The views of a scene show one set of named points, each view turned or mirrored, and shifted as a whole, with a little noise and some points left out.

Scene 1
View 1
z_50: [ -8  -5  -4 -18  -5 -23  -3   8  -3   8  -4 -19 -12   0  -9  -8  -1  -1
   0 -17  13   4  12]
z_112: [ -6  -5  -9 -17  -2 -20  -2   2  -2   3  -6 -15 -10   0  -9 -10  -9   3
   3 -13  11   7   7]
z_111: [ -6  -2 -27  -6  17  -9  -1 -13  22 -26 -11  -2   7   0  -4 -10 -27  13
  10  10   7  12 -10]
z_637: [ -7   0 -14 -14   8 -16  -1  -4  15 -15  -7 -11  -3  -1  -9 -12 -20   9
   8   3   6   9  -2]
z_110: [ -8  -9 -27  12  21 -15   0 -14  17 -17   8  13  12   9   6  -7   8 -17
  -5   5  -1  -4  -2]
z_317: [ -7  -9 -29   8  17 -11   0 -13  15 -16  -1   9  11   7   6  -5  -1  -6
   0   1   4   3  -4]
z_696: [ -5   4 -20 -15  21 -14   0 -12  27 -27  -1 -10  -1  -3 -16 -24 -31  10
  13  24  -6   7  -8]
z_952: [ -5  -2 -30   8  21 -10   2 -21  17 -12  14  11   9   9  -5 -24   3 -19
   0  14 -14 -11  -6]
z_373: [ -1 -12 -39  13   3   0   0 -25  -3   7   1  16  12  19   5 -15  13 -11
   0 -11  -4  -7  -6]
z_587: [  1  -4 -29  -4  -2  -4   0 -20  -6  13   1   1   0  12  -8 -24  -2  -3
   7  -8  -6  -6  -3]
z_628: [ -2  -4 -29   0  10  -8   0 -20   7   0   7   5   5  10  -7 -26   1 -10
   4   2 -10  -7  -3]
z_394: [  3   7 -24 -15  13  -8   2 -23  15  -8   6  -3  -2   3 -24 -41 -23   3
  16  21 -19  -5 -10]
z_792: [-14  -3   5 -23   2 -29  -5  17   9 -10 -14 -27 -15  -8  -6   6 -18  13
   0 -13  27  20  10]
z_935: [-12  -1   1 -16  13 -29  -2   9  18 -20  -3 -18 -10  -6  -9  -5 -13   1
  -1   3  11   9   7]
View 2
z_637: [ 17  -7  19 -18  -9  15  -6  22  -2  13  -6  -4  30 -16  -2   8 -10  -4
  -7 -13   5 -11   3]
z_317: [ 20  -3   2 -10  19  16  -1  14   5   7   4  -2  15 -19   7  -4  -3  -1
  13  -9  -5   5   9]
z_587: [ 22  -2   7 -20   3   8 -16  14   1  10   4 -21  29 -29  -8 -20  -2   1
  -6 -18  -1   4  -2]
z_394: [ 43  11  19 -40 -12  -5 -10   8  11   2 -13 -14  38 -28   1  -6   4  -5
 -10 -19  -3  -4   7]
z_696: [ 36   4  25 -34 -13   5   0  15  11   0 -18   3  36 -15   9  16  -5 -10
  -5 -12  -1 -13  11]
z_952: [ 37  11   2 -24  12  -4  -2   2   8  -2   6 -11  15 -24  11 -10  13   3
  16 -20 -10   8   8]
z_373: [ 16  -6 -11  -5  31  16 -14  12   1  13  15 -17  15 -33  -2 -30   1   3
  10 -13  -6  19   0]
z_111: [ 25  -8  18 -21   6  21   1  18  10   4 -14   5  32 -16  10  10 -10 -13
  -2  -3   1  -5  11]
z_112: [  5  -9  13  -9 -12  14 -15  25 -11  23   7 -17  24 -19 -14  -2 -15   5
  -6 -22   5 -12  -5]
z_628: [ 35   9   5 -28   6  -2  -9   6   6   3   1 -17  26 -30   2 -16   7  -2
   1 -19  -6   6   5]
z_792: [ -7 -19  23  -1 -20  25  -8  37 -16  25   0  -4  21  -6 -13  21 -27   2
  -7 -17  13 -25  -5]
z_110: [ 23   2  -3 -11  21   9   2  11   4   4  11  -4   5 -18  11  -5   3   3
  24 -15  -8   7   9]
z_935: [  8  -5  19  -9 -18  12  -1  27 -11  16   0  -2  18  -7  -4  20 -12   4
   2 -20   5 -21   2]
View 3
z_587: [  3   0   1   7   1  -3   7   1 -10  14  -6  11  20  12 -19  -3  -6  -6
   2   1  -6  -1  21]
z_110: [  6  12  11  -2 -17 -12   6 -15   0  11  -5  -1   9  -6 -21  -5  -7   5
  17  -1  27   5  25]
z_696: [  0 -28  -2  -4 -10 -15  11 -14   2   5  -5   2   3  12 -16   8 -22 -33
   9  -2  12 -10 -14]
z_952: [ -7   2  13   5  -8 -18  -6 -18   3  12  -4  -1  22  -3 -21  -4  -3  -6
  24  -4  27  13  22]
z_628: [ -3   1   4   6  -3  -6   2  -7  -4  15  -2   8  22   4 -20  -4  -3  -4
  11  -3   3   5  20]
z_394: [-12 -25  -2   4   2 -10   2 -11   0  14  -1   8  24  16 -15   4  -9 -30
  10  -7  -2   2  -3]
z_50: [ 23   5 -14  -3 -10  17  34   3 -16  14  -4  16  -3   7 -13  -1  -9   8
 -10   1 -17 -17  16]
z_373: [  3  21  12  12   1  -9  -4   0  -9  14 -11   7  26   5 -27 -10  -1   9
   7   3   9  10  38]
z_112: [ 20   1 -10   0  -8   9  30   3 -13  11  -5  15  -1  10 -14   0 -14   0
  -9   2 -14 -17  11]
z_792: [ 37  -1 -14  -9 -18  11  43   0 -14   3  -8  12 -23   9 -11   8 -27  -2
 -16   7  -8 -35  -1]
z_111: [ 13  -9   6   1  -8 -22   9  -8  -1   1 -17   2   1  14 -22   8 -25 -22
   1   6  21 -12  -4]
View 4
z_317: [ 11 -13 -25   2  12   3   3 -15  14  15   5  27   1  -3  -3   2 -17  -1
  -1  -4   9  -1  -5]
z_111: [  4  -2 -18  -1  13  -5   2 -13  13   7 -11  26 -13  10 -18   5   0 -21
   7  -2  12 -12   8]
z_952: [  9  -8 -28  -5  -4   4  11 -25  19  -7   7  19   9 -14 -14   6 -26  11
   3   1  25   1 -13]
z_373: [ 15   0 -26  -4  -1   2  15 -19  21  24  27  12   2  -1  10  -3 -38  10
  -6  -5  23   0 -10]
z_110: [ 11 -17 -29   3   8   7   4 -15  14   9   5  28  10 -15  -5   2 -22   9
  -1  -1  12   5 -11]
z_696: [  1   4 -12  -6   2  -5   2 -18   5 -17 -16  20 -14   5 -29   9   3 -18
  12   0  19 -13   2]
z_935: [  8 -10   3  -6  11   3 -13  -2 -21  -6  -6  14 -14   4  -8   7   6  -9
   4  -8  -4   3  -9]
z_394: [  4  14 -14 -12  -8  -7  11 -23   9 -14  -1   7 -14   9 -22   6 -12 -11
   8  -3  30 -15  -1]
z_637: [  6   2  -4  -7   8  -4  -3  -8  -5   1  -1  12 -17  11 -10   5   0 -14
   4  -6   9  -7  -2]
z_50: [ 17   1  10 -11   6   2  -7   2 -26   6  19   0 -17  12  11   2  -7  -1
  -4 -14   1   5 -15]
z_112: [ 13   4   5 -10   5  -2  -6  -2 -19   5  14   1 -19  13   5   4  -5  -5
  -3 -13   4   1 -11]
z_628: [  9   1 -20  -8  -6   3  12 -18  10   0  14  10  -3  -3  -6   2 -26   6
   0  -5  25  -3 -11]
z_792: [ 11  -4  14  -7  20  -1 -17  10 -33   8   1  10 -26  18   4   6  13 -19
   0 -15 -14   1  -8]
z_587: [ 12  10 -12  -9  -5   0   8 -16   5   5  17   3 -10   9   0   1 -22   2
  -1  -8  23  -5  -9]
View 5
z_50: [-22  16  -8  10  10   6 -14 -27  -6 -20   6  -4   3  13  -9  -8  12 -10
 -19   6 -12  19  -1]
z_637: [-11  -2 -14   7  -2   7 -17  -9 -10  -7  -3 -13  15   5   8  -4  -2  -3
 -14 -10 -21  26   0]
z_373: [-17  11 -31 -11   2 -15  -1  -1  18  -4   8  -5  -9  21   0   3 -18 -17
  17  -6 -24 -17 -13]
z_112: [-20  11 -12  11   6   9 -16 -21  -8 -16   1  -4   5  13  -2  -9   6  -8
 -17   4 -15  19   0]
z_952: [ -4   7 -23 -24   0 -20 -11   1  13 -11   5 -16  13   9  12  12 -21 -12
  14 -18 -27  14 -22]
z_935: [-10   4  -2   6   0   7 -13 -16  -9 -17   3 -17  17  -2  -1   1  11  -3
 -16  -9 -10  39  -1]
z_628: [-12  10 -26 -15   6 -13 -15  -5   8  -9   3  -7   9  13  10   2 -18 -14
   5  -9 -30   5 -17]
z_587: [-17  11 -25  -5   5  -5 -17 -10   2  -8   2  -2   6  18  10  -6 -12 -12
  -2  -1 -29   3 -11]
z_792: [-17   3   0  27   0  22 -11 -23 -17 -14   2 -11   9   2 -10  -8  22  -1
 -28   1  -3  37  14]
z_317: [ -8  -2 -18  -2  -8  -6   7   2   9  -5   9 -18  -2   6  -7  12  -6  -8
  14 -18  -8   8  -4]
z_110: [ -6   3 -19 -15  -3 -16   4   3  14 -10  10 -20   5   5  -3  16 -10 -11
  16 -18 -13  13 -13]
z_394: [ -6   3 -26 -14   4  -6 -32  -3  -6  -7  -8  -8  26  10  30  -6 -26  -7
 -10 -12 -44  22 -18]
z_696: [ -1 -11 -15  -4  -6   3 -24   3 -13  -2  -7 -17  29  -4  24  -1 -16   0
 -12 -20 -33  39  -6]

Which points are out of place in each view (at most two, in the order of its rows)? Write none if all are in place.
view 1 | z_587
view 2 | z_373, z_628
view 3 | z_952
view 4 | z_394
view 5 | z_317
